Each scene shows the same named points in several views. A view is turned or mirrored, shifted and resized as a whole, has a little noise and may leave points out.
In the rows, zero is written as 128.

Scene 1
View 1
mobi: [ 32 202 120  99 211 113 108 137 112 144  73 113 139 112  84 108 205 118
  84  68 121]
migaf: [125 128 130 139 173 123 147 114 143 153 109  82 119 130 118 100 151 119
 129 114 132]
lito: [105 162 105 113 166 112 131 104 146 104 115  97 125 114  62 159 148 117
  81 101  97]
nolev: [130 121 142 144 165 132 160 102 163 153 111  53 112 128 115 106 138 123
 138 127 119]
zofe: [133 133 169  92 176 120 128  74 165 115  60  52  90 115 154 137 162 101
 145  90 123]
tiru: [135 113 140 141 186 119 132 120 122 160  99 102 119 143 130  73 157 118
 138 120 153]
vas: [170 120 107 102 170  87  95  99 108  87 100 162 112 135 109 140 152  94
  93  88 145]
zasa: [121 149 118 122 154 121 156 101 171 121 108  73 111 109 113 155 149 105
 114  84 107]
tosek: [ 85 175 139  76 201 106 103 121 123 128  32 127 110 104 187 122 221  79
 126  14 159]
sovi: [171 110 165  76 193  93  77  80 109  98  39 130  90 135 182 113 179  83
 143  75 171]
Zun: [ 91 146 168 117 194 132 140 107 153 163  63  49 110 120 152  89 181 116
 151  98 135]
diren: [184  88 175 113 170 117 126  73 151 125  70  68  87 138 176 106 144 100
 166 117 150]
Lut: [145 116 123 143 169 118 147 119 137 151 113 103 118 134 129  99 148 109
 130 107 144]
pazo: [ 91 132 142 166 190 141 155 117 141 179 127  43 138 146  53  65 135 157
 120 184 108]
surin: [ 97 145 137 139 179 132 157 123 153 170  96  67 120 121 131  95 164 117
 137  98 131]
nobin: [148 101 178 102 219 104  73  93  88 135  51 116 107 160 145  55 175 115
 145 133 173]
Bosav: [ 72 176 163  83 192 124 130 100 162 136  43  55 102 100 159 130 199  99
 134  54 122]
rasas: [118 147 110 127 171 113 144 129 139 147  97 117 119 115 147 119 172  94
 123  59 146]
Vun: [101 140 131 146 183 128 149 123 140 167 110  78 129 133 101  86 156 128
 124 123 128]
kaba: [100 150 107 150 163 128 167 124 157 150 132  75 130 121  80 121 142 127
 105 113 107]
laleg: [104 149 140 111 183 117 125  95 144 122  91  70 117 126  88 125 154 123
 108 119 108]
Gali: [ 92 144 134 145 186 127 145 118 140 161 111  67 132 133  82  88 153 136
 117 134 117]
View 2
Zun: [ 73 128 130 158 104 167 104 155 141 110 136 113 134 134 110  64 119 109
 134 186 146]
vas: [106 127 217 161  31 162 176  98 127 116 141 127 138 146 110 118 212  63
 161 118  74]
surin: [ 80 127 140 143 108 173 108 148 118 143 127 135 122 113 121  53 137  96
 153 166 131]
sovi: [ 87 129 195 179  23 119 166 124 171  46 168  98 131 172  96 117 180  98
 155 172 127]
pazo: [ 74 110 148 198  91 185  70 166  76 217  96 126 166  87 147  28 122  44
 126 155 117]
nobin: [ 78 102 180 213  17 113 131 149 142 104 160  60 153 160 109  72 159  62
 164 183 138]
laleg: [ 88 130 164 175  83 202 119 130 119 141 115 124 166 129 116  88 147  78
 113 147 100]
Lut: [ 85 128 179 155  69 144 126 140 115 142 132 149 115 108 130  67 166  76
 165 150 115]
migaf: [ 83 128 165 160  83 162 114 145 116 147 125 144 128 109 128  65 152  77
 150 153 116]
tiru: [ 81 114 171 172  61 137 121 150 113 144 138 120 124 118 127  56 159  68
 171 163 128]
kaba: [ 90 135 159 141 109 205 110 132  92 182 105 161 137  97 132  66 153  74
 141 131  94]
lito: [103 138 175 148  93 232 137 104 105 159 104 143 165 128 114 104 172  73
 119 116  67]
diren: [ 75 143 192 189  40 106 119 156 156  79 143 164 114 112 129  93 149  97
 125 174 136]
zofe: [ 82 149 161 169  80 167 122 139 159  74 133 147 142 133 108 109 136 115
 101 172 124]
tosek: [ 96 129 136 106 100 186 172 107 162  57 168  73 119 191  70 102 170 129
 181 173 127]
Bosav: [ 84 142 122 129 122 206 129 130 156  76 141 107 139 160  86  97 127 132
 122 181 129]
mobi: [100 112 124 124 122 248 147 105 108 152 130  52 165 175  83  75 159  87
 170 148  98]
Gali: [ 81 118 151 169  97 189 100 147  96 180 112 123 150 110 128  51 138  65
 141 151 113]
zasa: [ 93 151 163 134 106 207 131 119 126 125 115 169 136 118 115 105 158 104
 120 134  92]
View 3
tosek: [115 211 142  63 141 172  92 132 129  87 157  86  26 165 146 170 125  77
 105 167  96]
pazo: [165  84 122 131 106  98 115 162  70 164  85 138 102 139 119 172 177 201
  73  34 183]
diren: [127  60 127  84 143 107 188 114 116 113 174  86  91 143 155 198 180  88
  92 133 141]
Vun: [151 115 115 111 110 124 111 159  93 130 115 124  87 151 124 179 163 171
  95  88 151]
Lut: [148 104 100 112 111 139 142 142 119 110 149 114 102 146 125 187 166 157
 107 120 143]
migaf: [146 104 112 108 114 128 130 147 101 117 136 121  93 146 131 181 167 154
 104 103 148]
Zun: [134 114 142  74 134 105 115 155  83 125 123 100  38 160 148 187 154 116
  94 110 135]
tiru: [150 106 111 109 120 131 144 143 125 129 138  94  89 152 114 187 159 157
  78 112 144]
vas: [133 161 107 135 120 200 151  87 155  94 182 124 141 121 134 154 169 117
  96 126 133]
zofe: [116 106 145  75 139 120 141 118  86 103 157 120  72 140 178 174 170  72
 113 118 135]
sovi: [117 142 139  86 154 162 174  89 158 104 188  67  80 144 146 173 158  61
  65 157 114]
lito: [134 159 121 129 105 171  96 119  85 100 135 175 126 120 160 142 174 137
 128  76 149]
laleg: [134 133 138 112 123 137 116 124  84 123 128 143  97 130 154 155 171 123
  96  75 151]
mobi: [135 228 143 106 119 175  50 148  96 121 104 133  50 150 131 142 132 143
  87  90 127]
rasas: [138 150 103  95 111 159 111 147 116  89 150 115  79 154 131 183 148 141
 127 142 123]
nolev: [145  76 121 101 116 102 133 148  75 123 127 134  96 141 150 183 178 146
 113  85 160]
kaba: [149 119 105 120  97 138 101 156  77 110 119 161 111 138 139 171 170 176
 132  80 157]
surin: [144 113 119  90 117 117 110 164  86 119 122 118  65 157 137 187 155 152
 115 108 142]
View 4
sovi: [ 99 127 154 124  97 103 113 123 128  81 180 121 118 180  29 138 132  94
 129 137 150]
Lut: [151 155 157  93 102 111 116 110 151  68 143 133 118 115 122 105  91 116
 183 101 128]
Vun: [153 175 139  88  95 127 128 122 142 100 112 119 107 101 158 103  88 135
 175 107 126]
rasas: [155 135 129 121 132 119 108  91 143  81 133 135 119 150 125 118 111 130
 175  96 141]
vas: [146 111 160 106 108 144 124 102 198  45 154 138  77 152  72 106 131  80
 149 114 149]
nolev: [136 166 185  85 102 112 120 112 142  96 136 111 114  96 151  93  92 146
 182 111  99]
diren: [ 98 153 204  95  89  78 109 121 118  85 186 110 136 127  74 114 104 122
 165 132 103]
Bosav: [110 138 137 141 140 124 114  97 103 143 123  99 116 172 131 131 139 172
 140 132 125]
zasa: [140 126 177 116 141 135 114  79 163  95 130 114  95 135 149  96 126 156
 168 110 105]
pazo: [152 208 158  55  63 138 149 145 151 111  94 105  92  59 191  80  69 134
 176 115 109]
kaba: [164 155 160  91 118 141 125  97 172  92 107 121  92 100 180  85  97 145
 186  98 112]
Zun: [116 171 143 111 106 104 119 120  97 131 127 101 130 134 137 123 104 156
 159 126 120]
Gali: [149 179 146  83  90 138 138 127 150 108 102 113  96  96 167  94  91 135
 169 112 121]
lito: [152 125 167 104 125 169 133  91 199  89 109 116  59 126 154  84 131 136
 155 115 120]
zofe: [ 98 138 190 118 120 111 112 103 124 116 156  99 113 147 106 112 131 152
 148 136 102]
nobin: [108 174 132  91  52 111 134 163 120  92 152 116 113 138  56 132 101  81
 133 141 158]
mobi: [155 145  76 126 123 171 137 111 150 131  71 113  75 162 156 122 130 138
 133 115 166]
tosek: [127 116  90 158 146 121 107  94 107 116 132 125 121 208  87 154 144 137
 135 119 167]
laleg: [129 154 169  94 100 149 140 118 163 112 114 100  75 118 146  95 119 137
 147 130 115]

Which points are out of place in each view (at most two, in the order of its rows)? Write - if all are in place.
view 1 => zasa
view 2 => diren
view 3 => nolev
view 4 => laleg
